The views of a scene show one set of named points, each view turned or mirrored, and shifted as a whole, with a little noise and some points left out.
(in the rows, 128 means zero)

Scene 1
View 1
(25): [135 155 149 160 122 131 104 140 152 118 127 131 138  98 131 137  92 108
 113  97 107 103 156 180 116 142 129 149 155 131  99 127 146 144 156 144
 130 103 133  93 114 112]
(210): [136 172 167 140 134 132  92 136 144 137 142 127 115 102 138 140  75 112
 110  89 122  93 146 183 108 108 134 133 163 141  98 128 140 137 151 128
 138  93 124 101 106 106]
(231): [124 155 146 171 122 157 111 135 157 102 102 148 155 107 129 159  90 121
 114  97 107 106 164 178 125 178 115 158 146 122 111 132 153 141 167 150
 127 115 150 107 119 125]
(95): [124 178 172 136 139 156  92 126 135 134 137 142 113 111 134 160  67 130
 103  84 125  89 142 176 108 118 126 134 159 141 106 134 150 134 161 124
 142  92 129 119 105 111]
(151): [134 162 140 144 118 142 116 122 162  95 145 130 143  98 126 142  98 118
 117  97 112 121 150 170 106 163 119 141 151 129  98 120 165 149 150 146
 137  99 116  96 130 115]
(150): [130 157 176 177 138 145  82 161 128 151  93 145 124 113 140 152  62 112
  99  88 111  72 158 198 138 111 136 149 166 141 119 147 123 128 173 122
 125 111 166 111  92 113]
(154): [133 159 149 163 122 137 107 141 155 113 116 136 147 100 129 145  91 109
 114  99 107 101 161 182 121 153 124 154 154 131 107 129 146 144 160 146
 128 107 144  98 113 117]
(68): [142 161 157 152 124 125 101 143 152 128 135 126 128  96 135 133  87 102
 114  98 110 100 149 184 113 121 134 144 165 138  99 127 140 141 150 137
 132 100 127  92 113 109]
(134): [133 175 169 132 134 139  97 126 142 129 151 129 115 103 135 148  77 120
 108  87 124  99 136 172 104 121 131 134 159 144  98 131 153 138 151 127
 141  91 115 107 112 106]
(229): [126 178 169 131 135 148  93 123 136 131 144 138 109 110 132 157  72 130
 104  84 127  92 134 174 105 120 129 131 159 144 102 131 150 135 158 122
 141  91 124 118 110 108]
(99): [151 152 146 153 117 103 103 150 159 125 144 111 134  86 138 111  98  90
 120 104 108 106 154 187 107 117 137 144 167 138  92 121 138 152 140 141
 132  96 118  76 116 105]
(215): [138 179 165 112 132 138 102 112 149 121 172 125 109 100 131 143  84 123
 106  89 130 109 130 166  89 118 131 124 159 142  89 121 159 144 144 127
 147  82  98 105 120 108]
(35): [140 175 178 124 138 126  88 130 134 148 160 122  98 101 142 138  69 111
 104  83 128  90 131 181  97  86 141 125 173 152  92 130 140 139 146 115
 143  81 112 103 102  98]
(3): [135 163 132 140 113 136 122 123 169  88 147 128 152  91 126 141 107 113
 123 102 108 123 151 166  99 173 115 144 148 127  93 114 165 151 147 155
 136  96 111  92 132 117]
View 2
(210): [148 145 137 159 147 113 133 123 154 104 104 102 142 117 131 101 140 128
 162 143 130 119 143 140  98 104 160 150 152 131 115 135 126 151 147 122
 147 100 147 115 135 122]
(229): [159 138 137 161 153 107 131 129 165  93 104 113 149 113 125  85 135 123
 151 135 135 118 141 142 108 123 148 149 144 120 103 133 114 145 146 144
 140 104 155 109 140 121]
(3): [133 157 129 176 145 138 133 143 119  78 133 127 126  92 120 139 137 145
 126 135 107 118 166 110 129  95 117 146 158 124 105 134 110 152 142 147
 146  90  96 135 149 132]
(151): [141 152 134 173 146 133 134 137 123  81 132 120 128  94 121 129 136 139
 130 136 114 115 161 119 124 102 122 147 153 121 109 134 107 153 140 147
 146  95 106 128 145 130]
(134): [150 150 131 164 149 112 133 126 156  95 111 113 144 117 125  95 140 128
 152 132 126 119 145 134 105 107 150 152 153 128 107 132 123 147 151 133
 139 100 145 117 138 121]
(68): [141 148 142 163 143 123 136 127 140 109 115 101 134 113 131 119 139 136
 151 145 131 117 151 131 102  94 155 146 153 133 128 138 127 158 138 116
 151  90 126 122 138 125]
(215): [141 154 118 171 147 109 136 133 150  95 107 120 140 120 130 106 143 128
 153 125 112 131 144 126 109 101 154 156 160 133 102 128 128 139 161 130
 140  97 142 119 136 123]
(25): [137 147 149 158 143 134 135 128 132 102 125  99 132 101 130 124 137 137
 145 150 131 114 157 133 110  98 142 138 149 130 129 141 114 158 129 129
 152  93 114 123 136 129]
(154): [144 142 156 155 144 136 134 126 129 101 127  97 133  96 124 123 133 137
 139 153 138 105 161 136 112 103 136 137 145 123 127 141 107 165 121 136
 157  91 109 125 137 131]
(150): [158 125 172 132 150 127 131 112 159 122 109  71 149 113 132  87 130 126
 162 169 170  98 148 165  86 114 166 132 127 125 144 149 111 175 109 117
 159  99 146 104 129 121]
(99): [128 161 136 167 138 129 137 126 132 116 116 101 126 109 141 135 146 140
 154 142 119 121 152 121  99  78 160 152 163 146 131 139 140 153 148 104
 154  87 116 126 132 123]
(231): [147 139 159 159 150 146 127 138 121  74 139 113 135  81 112 120 123 139
 124 152 135  97 168 132 127 117 107 131 140 109 116 139  84 166 109 161
 152  97  98 122 145 133]
(35): [150 148 122 165 145  95 137 124 170 112  91 106 147 132 133  89 150 124
 167 128 129 125 130 138  93 106 172 157 158 135 106 129 140 139 164 115
 139 101 167 111 130 116]
(95): [160 138 140 158 153 108 131 129 164  92 107 109 149 112 119  81 134 122
 151 138 142 113 144 146 106 123 146 144 140 120 107 133 108 149 139 145
 140 102 155 108 137 125]
View 3
(229): [104 123 165 115 111  83 121 125 149 156 138 130 105 133 109 119 154 105
 111 113 147 160 121 133 128 114 144 130 148 154  97 110 142  94 118 154
 143 130 103 134 108 137]
(99): [115 114 132 108  87 101 102 109 188 155 129 109 126 108 141 109 127  99
  96 108 112 178 114 151 148 138 107 115 133 160 121 142 182  76 121 151
 138 148 118 117 124 147]
(35): [ 94 124 160 109 116  83 128 124 149 167 145 123 107 122 106  99 133  98
 112 102 121 181 136 132 113 131 136 133 144 169 112 136 143  83 120 168
 149 127  98 131 110 138]
(68): [118 120 145 106  92 103 102 115 177 150 131 115 122 118 133 116 142 106
 105 112 126 165 113 142 140 128 125 120 136 156 112 127 172  84 119 143
 146 142 116 124 124 145]
(134): [106 118 154 115 109  84 120 121 157 158 133 124 110 124 117 117 139 104
 104 118 131 167 118 140 138 121 130 128 145 158 103 119 151  92 120 160
 142 134 108 127 110 135]
(231): [134 113 142 122  85  99  95 112 176 133 113 131 121 135 145 152 174 118
  97 138 169 133  86 149 176  93 131 118 141 133  88  77 172 105 119 125
 137 151 130 120 122 140]
(154): [130 116 142 110  84 102  95 111 180 141 124 121 126 127 142 127 157 115
 104 121 145 150 100 141 157 117 127 117 136 141 106 103 179  92 117 126
 142 149 124 126 123 145]
(151): [119 109 130 134  88  86 105 113 182 144 109 127 122 129 137 145 150 106
  78 141 153 154  86 167 186  98 110 119 137 141  84  98 166 104 128 152
 130 150 127 110 114 133]
(150): [128 129 171  79  90 113  91 111 153 146 151 117 115 131 127 110 174 120
 143 102 143 140 125 111 109 126 163 125 145 150 117 100 177  79 105 106
 158 142 109 148 133 157]
(25): [123 117 144 109  88  99  99 111 180 149 129 118 122 120 138 127 149 109
 103 118 138 157 106 145 152 122 120 117 140 152 106 109 178  89 120 136
 142 148 121 124 125 144]
(95): [104 123 165 111 112  87 118 123 149 152 140 130 104 136 111 120 158 111
 116 116 147 156 118 129 127 112 149 132 152 152 100 104 147  96 117 147
 149 130 101 134 110 139]
(210): [109 121 156 108 104  92 114 120 160 154 140 122 114 123 116 111 147 103
 111 109 129 168 124 135 125 125 135 127 144 163 110 124 155  84 116 152
 148 136 105 131 117 143]
View 4
(150): [114 132  78 108 151 138 123 129  88 115 138 138 159 131 101 165 157 107
 155 147 125 162 101 146 138 147 105 100 142 157 133  86 100 110  97  61
 128 109 122  90 132 164]
(95): [112 132 105 102 123 108 121 160 102 128 143 164 162 141 106 164 135  84
 165 129 126 175  93 144 117 136 119 110 137 134 136 123 125 124 123 102
 121 113 115 103 132 151]
(231): [131 102 105 104 119 151  90 154 118 142 126 136 152 158 113 188 156 139
 161 123 125 186  82 167 129 123 143 159 167 128 177 102 142 135 141  99
 115  90 123 120 127 160]
(215): [102 137 130 101 103 120 108 182 111 115 169 187 163 122 113 152 140  81
 165 125 139 169 109 129  94 132 144 137 141 137 143 129 144 133 118 117
 110 104 115  96 153 158]
(151): [119 113 128 102 106 147  88 171 120 130 151 163 159 142 117 169 148 119
 163 127 135 179  98 149 102 123 152 165 161 127 172 119 151 138 134 114
 111  87 125 110 147 162]
(134): [107 132 118 101 114 118 109 168 110 120 156 176 162 133 111 156 139  87
 165 129 136 174 105 132 107 136 136 127 140 137 142 125 137 127 118 108
 115 107 116 100 145 158]
(25): [114 122 111 103 123 156  95 154 113 114 153 158 155 132 114 167 156 118
 162 135 136 169 105 145 111 135 142 150 155 141 163  99 136 125 116  92
 117  94 123 101 149 169]
(68): [108 134 115 100 119 145 104 156 106 110 160 166 156 122 114 156 155 102
 160 136 142 165 113 136 107 139 136 143 148 146 154  99 134 126 107  91
 117  96 126  97 153 171]
(229): [109 136 108 100 114 107 121 168 104 127 150 171 167 137 108 162 138  79
 164 130 127 175  98 137 117 134 129 114 136 136 132 129 126 124 121 108
 121 113 115 101 138 152]
(154): [119 114 109 104 123 152  98 147 111 124 146 146 155 138 113 172 159 126
 163 136 133 173  97 151 120 132 136 151 161 142 165  94 134 128 119  88
 116  92 122 100 140 169]
(35): [ 97 149 119  99 112 109 124 173 101 105 172 187 166 116 111 142 137  62
 166 136 137 166 116 117 101 143 130 112 125 143 123 129 124 121 103 105
 119 114 111  88 153 157]
(3): [116 110 128 101 107 156  86 169 122 121 158 163 156 134 124 166 153 123
 162 127 137 175 103 144 101 125 157 173 162 129 180 107 152 141 124 105
 108  86 122 105 151 169]
View 5
(215): [103  84 103 120 113 122 133  72 132  98 148 160 125 134 141  94 152 127
 141 131 136 124 136 120 129 123 154 114 102 137 152 128 133  90 121 132
 147 121 108 122  91 154]
(150): [140 106 111 126 154 162 172  75 126  86 177 146  58 125 106  91 105  93
 133  96 123  82 136 147 109 119 165 117 153 116 165 161 131 110 129 122
 149  98 125 115 107 161]
(95): [119  95 102 131 121 140 148  81 131 105 150 158  92 138 131  89 126 121
 127 103 124 107 123 126 126 113 151 130 123 126 150 143 147 105 129 134
 166 118 124 113  97 146]
(99): [107  88 112 106 139 130 147  75 122  79 159 151 117 125 125 102 147 118
 139 154 149 130 148 138 111 144 147  97 113 124 153 137 101  77 121 122
 116 106  93 138 104 170]
(210): [115  90 105 119 131 135 144  71 133  91 160 158  99 131 130  94 137 112
 137 122 129 110 137 127 120 120 157 112 119 132 157 137 130  94 125 125
 143 113 116 125  96 158]
(151): [112  95  99 125 133 128 145 107 110  99 129 145 124 148 135 104 136 152
 121 133 152 140 130 136 115 135 124 120 112 116 132 147 117  95 114 141
 132 121  92 130 116 149]
(3): [109  94  95 118 132 120 145 111 107 101 123 142 133 148 135 107 144 160
 118 143 160 151 128 137 115 140 115 117 111 112 129 147 113  90 113 138
 123 118  85 132 117 149]
(229): [115  93 100 128 118 137 141  76 134 106 148 157 102 136 133  88 131 123
 133 106 126 110 127 123 129 111 156 129 118 131 151 140 145 107 128 133
 165 116 122 114  95 150]
(231): [130 109  98 133 148 142 165 125 101 105 123 134  98 155 125 102 109 153
 109 112 150 136 120 147 111 131 114 136 135  97 126 166 125 113 115 144
 135 114  94 116 129 142]
(134): [109  90 102 121 120 133 136  77 131 101 152 159 108 139 134  95 138 127
 136 119 133 118 133 125 125 121 153 122 113 131 150 135 137  95 130 132
 152 117 119 122  93 153]
(35): [106  84 106 121 112 129 130  53 147  96 166 166 106 127 133  87 150 106
 150 121 124 102 137 115 129 115 174 115 107 145 163 125 139  90 128 124
 158 115 128 120  79 158]
(68): [119  96 112 115 147 142 157  75 121  80 163 150  95 128 119  97 131 110
 135 132 136 110 144 140 108 134 158 103 129 122 160 150 111  89 124 122
 128 104 105 129 108 167]
View 6
(25): [130 137 116 135 136 114 135 109 118 132 130 125 146 142 122 141 175 128
 144 147 119 101 115  99 117 112  84 149  99 114 111 114 119 111 113 148
 148 130 122 149 129  99]
(95): [139 155 100 129 139 131 128 118 118 131 133 119 125 147 144 149 192 132
 134 137 128  95 140 109 120 122  93 110 145 109 142 110 107 117 118 112
 141 137 123 155 117 101]
(150): [132 123  71 144 160 140 121 139 111 112 149 133 141 126 148 118 197 136
 110 140 111  67 145 132 112 102  70 152 133 114 120 113 119 133 136 133
 138 141 119 150 118 102]
(134): [135 156 121 123 133 121 128 116 118 136 129 117 124 146 139 142 179 124
 135 149 135 108 123 106 121 132  91 111 133 120 124 117 107 114 107 115
 152 135 126 155 113  94]
(151): [131 152 132 131 126 103 143  93 122 137 122 116 143 152 111 165 170 127
 162 145 128 114 110  82 126 117  99 132  93 107 120 107 110  98 105 143
 147 123 124 151 137  99]
(3): [128 151 140 132 122  98 144  87 126 144 120 115 144 156 106 169 165 125
 170 148 130 120 101  74 123 116 100 140  82 112 116 105 110  91  97 151
 148 118 126 152 142 102]
(99): [125 132 138 120 132 111 135 112 118 135 132 122 139 138 133 116 163 116
 143 168 128 115  99 105 120 129  72 148  94 138  90 128 117 114  97 142
 165 124 132 153 118  85]
(68): [131 136 120 128 139 117 129 112 115 133 132 119 142 137 133 128 172 124
 137 152 127 101 115 106 118 121  80 142 108 125 108 116 115 113 108 135
 156 131 127 153 120  92]
(229): [139 156 108 122 137 127 126 120 118 134 129 117 117 147 144 150 187 130
 132 144 131 101 134 111 124 126  93 106 144 111 137 113 104 119 114 106
 146 140 123 152 111  94]
(210): [133 144 125 114 133 120 126 122 118 134 133 116 125 140 146 118 176 118
 132 159 136 109 117 111 120 132  79 121 130 133 108 121 110 122 101 112
 164 133 130 159 104  88]
(154): [130 134 106 141 140 114 134 106 115 127 134 127 152 141 114 149 177 135
 142 144 117  93 120  98 117 108  87 151  96 106 116 107 117 109 116 149
 138 130 122 148 138 106]
(215): [133 160 137 115 128 113 130 110 120 139 123 110 120 152 139 137 176 116
 145 156 139 121 116  99 128 135  90 111 128 128 116 120 105 108  96 112
 162 131 128 160 107  90]
(231): [132 141 102 151 135 109 140  91 119 128 126 125 154 152 101 180 182 140
 154 129 113  92 121  82 120  93 101 149  91  89 136  94 114  97 120 159
 123 127 113 146 147 114]
(35): [130 146 123 108 137 125 125 129 119 140 136 118 118 141 155 112 175 116
 127 163 137 107 119 119 119 143  73 116 140 136 107 128 108 125  99 106
 165 135 129 159  99  84]

Which points are out of place in each view (at most two, in the order of its rows)? Write - if all are in place.
view 1 => (231), (215)
view 2 => -
view 3 => (151)
view 4 => (3)
view 5 => (68)
view 6 => (210), (35)

Scene 2
View 1
(159): [136 101 120 164 124 175  95 100 145 184 190 168  99 124 170 173 154 113
 107 124 122 102 119 126 142 141 116 138 158 105  92 103 127 131 154 112
 107 107  93 148 158 145]
(177): [133 112 106 130 118 159 138  80 154 174 173 154 116 112 140 154 169 158
 104 129 131  86 139 141 150 107 103 148 157  97  89 102  99 132 149 119
 121 110  99 142 130 132]
(36): [139 123  92 147 122 151 117  92 173 187 187 143 118 124 155 150 168 150
  96 124 128  92 106 151 139 117  79 136 178 112  91 107 113 120 139 113
 117  99 112 134 142 145]
(70): [126 110 117 128 125 166 148  76 139 161 161 163 110 118 131 155 157 149
 116 127 116  87 157 132 155 109 125 160 140  91  85 100  90 130 160 122
 124 109  96 158 130 121]
(33): [146  90 125 138 106 175 108  81 137 184 191 171  96  96 171 166 175 132
 104 142 151  99 156 119 150 127 124 140 153  92 100  90 116 159 165 117
 110 123  69 150 150 141]
(60): [114 117 111 130 135 163 166  76 144 154 151 158 117 127 117 151 156 160
 120 122 104  78 150 141 153  99 122 168 142  91  78 106  88 119 156 124
 129 101 109 156 122 120]
(79): [111 102 133 152 143 179 141  94 123 151 154 175 107 139 138 165 140 115
 128 115  90  88 146 120 152 124 148 170 132  92  75 108 105 119 163 119
 119 100 106 170 145 122]
(214): [122 110 117 127 125 166 156  71 141 154 158 161 116 117 125 152 158 158
 116 128 115  85 158 136 154 104 118 164 139  89  84  99  89 131 157 122
 125 111 100 157 126 123]
(187): [105 113 114 106 133 158 198  58 137 139 131 156 120 120  98 138 154 185
 125 126 107  72 183 145 160  82 130 178 126  79  76 101  66 122 162 131
 139 107 107 162 104 103]
(47): [123 106 121 154 138 174 125  94 140 167 171 164 103 133 152 165 149 121
 117 119 105  92 128 127 145 128 125 155 149  99  84 107 110 128 154 115
 113 100 105 159 146 136]
(126): [117 113 116 149 140 170 140  92 144 160 159 158 112 140 134 161 145 133
 119 114  93  87 129 136 149 115 122 162 147 100  76 109 100 109 152 116
 120  98 116 157 138 127]
(198): [ 96 110 130 174 163 181 139 102 126 142 143 174 100 167 133 169 120 100
 134  98  57  87 122 124 147 134 155 176 128  98  62 115 107  94 156 115
 118  82 132 175 152 121]
View 2
(198): [112  81  79 140 182 150 137  86 122 116 155 134 122 112 128 110 118  87
 132 126 132 158 134  99 213  83 172 107 117 115 186 162 112 142 116 120
 102 139 101 112  99 103]
(177): [128  95 125  92  87 132 145 100 123  76 120 134 122 148 111 118 114 128
 107  86 118 120 109 100 124 126 116 124 113 117 135 131 132 100 117 127
  86 151 150 133 128 121]
(126): [123  83 103 117 129 138 139  96 119  88 133 135 125 134 122 110 116 113
 120 104 123 136 122 100 165 110 140 112 108 116 161 143 127 117 112 123
  98 152 124 133 117 110]
(70): [123  96 121 110 114 137 141  94 122  92 131 135 120 136 116 120 115 117
 116  94 123 130 113 105 149 112 129 121 111 118 152 144 127 114 116 133
  86 143 140 120 122 122]
(33): [128 114 140  93  91 134 163 112 126 108 134 127 115 135  93 121 108 121
  92  57 143 132  82  78 116 129 102 140 134 110 140 135 105 101 145 129
  95 114 166 113 137 141]
(47): [122  88  99 109 114 137 141 105 122  87 132 132 125 132 115 109 113 114
 113  96 126 139 116  86 155 117 135 118 115 114 154 139 121 105 118 122
 104 153 128 134 116 111]
(60): [124  88 124 115 112 138 134  83 123  79 118 139 126 146 123 125 124 115
 123 105 110 120 126 130 152 105 132 112 102 124 154 146 149 120 101 136
  72 157 133 123 123 116]
(79): [118  91 108 125 144 144 142  90 125 104 145 136 120 125 118 121 115 101
 120 106 131 141 120 100 174 102 147 119 118 115 171 155 117 127 121 127
  89 132 129 110 115 119]
(36): [134  87 107  84  79 131 143 123 119  61 115 129 127 140 114  97 107 135
  98  88 122 127 110  71 127 138 118 122 109 112 130 120 121  84 122 117
 115 175 137 161 124 109]
(187): [119  89 144 116 112 137 126  56 124  79 115 148 121 159 125 146 133 111
 132 114  97 101 135 164 151  97 128 109  97 129 156 154 172 132  85 151
  43 151 143 105 127 124]
(214): [123  94 132 109 106 135 141  85 124  87 121 138 119 145 117 129 120 115
 117  95 113 120 115 122 143 111 125 120 110 121 151 145 139 118 107 136
  70 143 146 117 126 123]
View 3
(187): [193  83 133  82  88 162 174 119 126 121 110 150  81 131 135 117 118 155
 107 156 113 115 153 114 141 161 156 139 111  78 147  91 104 122 134 161
 122 162 110 109 104 129]
(177): [136 103 190 133 124 139 161 140 120 167 122 123 128 119 137 100 101 146
 114 143 141 104 116 125 133 138 150 157 122 116 143  44  84 137 140 139
 143 117 108 127  83 118]
(79): [152 109 137 121 110 162 164 116 116 117 117 155 112 126 136 104 130 115
 131 151 130 159 128 157 125 107 150 110 158 121 143  83 127 122 112 120
 128 120 143 136 101 137]
(33): [130 108 202 168 127 157 162 126 128 160 102 131 140 128 150  95 100 125
 137 142 159 117 134 135 112 107 155 152 161 117 155  22  85 143 118 115
 134 121 116 141  95 124]
(36): [123 112 189 137 131 132 160 142 114 171 133 121 137 111 129  98 107 140
 112 143 136 111 104 133 138 133 141 147 127 132 138  53  96 135 142 135
 148 100 117 125  74 118]
(47): [132 114 164 134 125 149 158 127 116 142 127 146 126 123 134  99 122 123
 126 147 137 140 113 151 126 114 145 123 150 132 141  72 118 130 120 119
 137 107 137 138  85 133]
(159): [117 116 176 146 126 142 156 131 112 153 129 137 142 117 137  93 117 115
 127 146 140 138 104 154 128 108 143 130 153 141 138  61 114 133 124 118
 141  98 136 141  83 127]
(60): [163 101 147 101 104 151 167 127 120 134 123 147 104 125 130 112 118 141
 110 152 119 126 130 132 135 142 151 129 124 106 142  83 110 126 131 150
 135 132 120 121  95 124]
(70): [159  99 160 120 106 157 166 125 125 141 115 144 111 126 140 107 113 136
 119 148 131 125 133 132 131 130 154 136 131 108 148  66 103 129 126 134
 132 135 118 128  97 127]
(214): [160  96 159 115 108 153 167 122 121 141 120 145 109 128 140 108 116 141
 118 147 128 123 136 131 133 135 154 141 133 103 153  68 100 127 125 139
 128 139 119 125  96 128]
(126): [146 109 147 113 113 149 161 128 115 132 130 144 114 120 131 102 127 127
 116 149 124 141 116 150 132 124 143 122 140 127 138  88 122 125 124 129
 137 112 136 130  88 130]
(198): [152 115 110 102 104 165 159 114 114  98 135 172 103 127 131 102 147 100
 125 152 116 180 117 178 127 101 143  83 170 131 132 120 152 113 101 111
 126 112 164 137 100 146]
View 4
(60): [132 149 142 113 157 149 158 123 155 152 126 134 129 108 120  99 117 172
 120 115 135 157 122 131 132 105 163 169 204 135 148 113 116 137 125 113
 123  97 130 134 149 115]
(177): [130 152 131 136 132 146 139 150 168 159 129 125 128 123 130 132 123 167
 123  97 120 167 118 145 129 101 158 161 177 129 150  97 126 128 137 127
  99 105 124 140 137  98]
(126): [139 144 127 113 151 161 162 137 154 145 126 131 143 129 133 117 115 163
 132  98 143 134 115 124 131 105 152 165 189 151 143  94 125 156 106 117
 132 113 130 141 141 124]
(214): [129 155 142 115 145 152 145 128 152 151 123 131 126 114 128 116 120 171
 126 108 128 164 113 138 132 103 162 169 199 133 146 104 114 143 132 128
 110  86 122 130 141 113]
(79): [143 143 132 100 152 163 161 128 140 139 111 126 135 126 143 120 117 166
 139  93 144 135  88 124 135 100 151 181 194 158 138  85 113 181 105 114
 141  94 119 133 140 142]
(70): [129 153 138 119 144 149 145 131 152 150 121 127 130 116 133 117 122 171
 127 107 128 168 104 137 131 102 160 172 197 134 150 100 114 146 131 127
 111  88 118 133 143 115]
(198): [149 133 128  79 172 178 185 113 132 127 108 134 151 132 144 103 108 160
 147  92 170 100  92 105 132  97 143 179 201 179 130  80 116 203  73 100
 174 112 124 134 147 164]
(47): [137 143 121 118 139 159 154 147 156 147 122 124 141 139 142 134 115 163
 139  79 136 140 102 130 131 101 145 164 176 152 140  78 126 165 107 123
 122 111 123 137 136 123]
(36): [134 145 114 153 133 151 138 175 182 159 139 126 138 135 125 147 116 159
 128  83 125 146 139 141 127 104 144 140 158 136 150  89 146 120 123 123
 102 146 134 152 134  91]
(159): [141 144 115 131 131 158 144 163 163 147 124 121 142 143 142 150 116 159
 142  71 129 138 101 137 128  99 138 160 161 152 142  72 132 161 108 123
 116 125 121 143 126 116]
View 5
(198): [122 112 136  62  79 119 126 152 141 142 120 155 119 120 165 127 138 129
  99 159 191 164 139  97 110 166 153 122 173 111 154 143 126 133  59 118
 131 148 161 140 127 127]
(126): [123 136 133  85 107 102 114 123 121 123 145 136 133 125 146 135 133 113
 123 118 138 138 131 109 117 151 134 137 138 116 149 140 135 131  83 121
 124 135 136 139 125 131]
(47): [119 129 136  91 108 102 110 118 119 124 142 135 128 149 148 122 124 113
 128 119 138 123 130 116 104 141 139 140 139 111 121 147 132 117  90 121
 118 134 128 143 123 135]
(79): [123 122 139  80  95 103 121 117 115 132 136 138 128 135 154 130 140 119
 117 133 165 132 131 108 112 157 150 135 161 104 134 151 125 119  74 114
 124 136 140 134 120 128]
(33): [125 120 137 114 126  88 101  81  89 118 157 117 133 188 142 115 122 103
 150  95 116  68 128 133  91 126 136 149 132 105  67 156 132  80 109 111
 106 127  96 145 111 149]
(70): [130 143 142  96 111  85 116  86  91 122 153 126 141 122 138 145 151 111
 133 109 125 115 122 115 122 155 135 138 141 103 136 146 134 120  79 114
 121 122 123 125 115 125]
(177): [124 150 136 107 122  85 106  90  98 114 159 122 145 138 131 142 136 102
 145  94 105 107 125 120 120 141 127 147 122 117 129 140 139 121  94 120
 118 121 110 135 114 139]
(60): [127 152 141  93 109  90 123  95  99 119 151 130 143 105 134 152 151 113
 129 110 125 131 122 110 131 162 134 140 144 108 161 145 135 136  72 118
 129 120 127 122 117 120]
(159): [119 125 130  91 113  99 103 124 124 122 148 128 130 162 149 113 114 107
 138 113 127 117 136 123  99 136 134 144 130 117 112 144 134 118 102 124
 116 137 120 151 123 149]
(187): [135 164 151  93 103  78 134  70  74 117 156 128 149  80 130 177 179 113
 125 113 125 131 111  98 146 179 136 134 152  95 179 143 134 137  50 108
 133 109 128 102 110 104]
(214): [129 143 144  97 111  85 120  87  92 118 155 128 144 118 136 149 150 114
 133 105 126 116 124 113 126 160 135 139 140 106 142 145 136 119  75 116
 124 120 121 125 112 123]
(36): [116 152 125 108 134  94  95 114 121 112 162 121 141 151 130 123 111 101
 157  86  86 117 135 128 115 125 115 151 101 131 129 135 147 132 115 133
 121 130 113 155 128 152]
View 6
(60): [124 132 122 139 121 117 126 123 130  93  88  98 123  56 135 148 136 122
 139 171 123 139 102 144  98 153 132 145 136 140 138 143  90  71 144  99
  84 100  94 141 126 153]
(36): [104 138 121 130 135  78 128 135 110 110  96 119 132  76 121 163 162 124
 144 133 133 119  82 144  74 119 125 104 130 102 132 133 130  87 134 147
  85 133 100  94 148 167]
(198): [131 143  96 134  80 124 120  91  93 105  54  56 143 112 127 135 127 136
 172 155 142 117  95 136  95 178 128 128 141 156 164 145  87  43 156 127
  93  25  12 165 125 144]
(187): [143 131 122 142 121 146 133 122 152  74  91  96 116  34 147 139 118 116
 121 200 115 158 115 146 114 177 136 179 137 164 142 151  70  66 148  62
  86  90 102 169 111 141]
(214): [119 135 116 135 119 120 110 121 130 102  94 103 124  64 142 152 137 120
 140 176 126 137 106 137 100 148 130 137 146 129 132 142  95  88 145  94
  84 108 100 138 118 158]
(79): [120 139 104 135  96 125 100 102 107 116  74  76 136  92 136 141 127 125
 160 169 141 121 100 130  96 162 130 121 147 135 144 139  91  73 149 113
  83  69  56 149 116 155]
(47): [114 140 106 128 108 105 104 111 106 121  82  88 137  94 133 152 142 128
 158 156 138 114  95 132  85 141 128 109 146 118 135 138 107  84 141 128
  86  90  70 127 126 162]
(33): [ 98 139 108 118 111 114  65 116 107 143  97 111 130  89 150 152 144 125
 163 172 143 110 107 112  95 121 123  92 162  85 109 130 111 132 139 111
  72 127 109 112 114 180]
(70): [117 137 116 131 115 119 106 117 126 109  90 101 126  65 141 149 138 121
 145 176 131 133 105 138  97 146 128 131 147 125 131 139  99  91 145  99
  81 105  97 136 116 162]
(159): [106 142 107 124 109  95 100 114  98 126  81 100 138  99 133 154 150 130
 162 144 142 111  88 132  84 128 123  98 144 107 132 136 119  91 143 141
  81 102  72 114 132 163]
(177): [110 138 119 131 127 104 114 124 125 111 100 114 128  61 135 157 150 122
 138 157 130 128  98 136  91 133 128 120 144 112 124 137 109  94 138 113
  79 128 110 117 130 165]
(126): [117 140 111 134 110 110 124 113 113 103  78  87 136  81 128 149 142 126
 151 153 135 123  90 141  91 151 130 127 138 135 145 142 101  68 144 124
  85  84  70 135 130 156]

Which points are out of place in each view (at most two, in the order of its rows)? Write - if all are in place.
view 1 => (159), (198)
view 2 => (70), (47)
view 3 => (177), (36)
view 4 => -
view 5 => (33)
view 6 => (187)
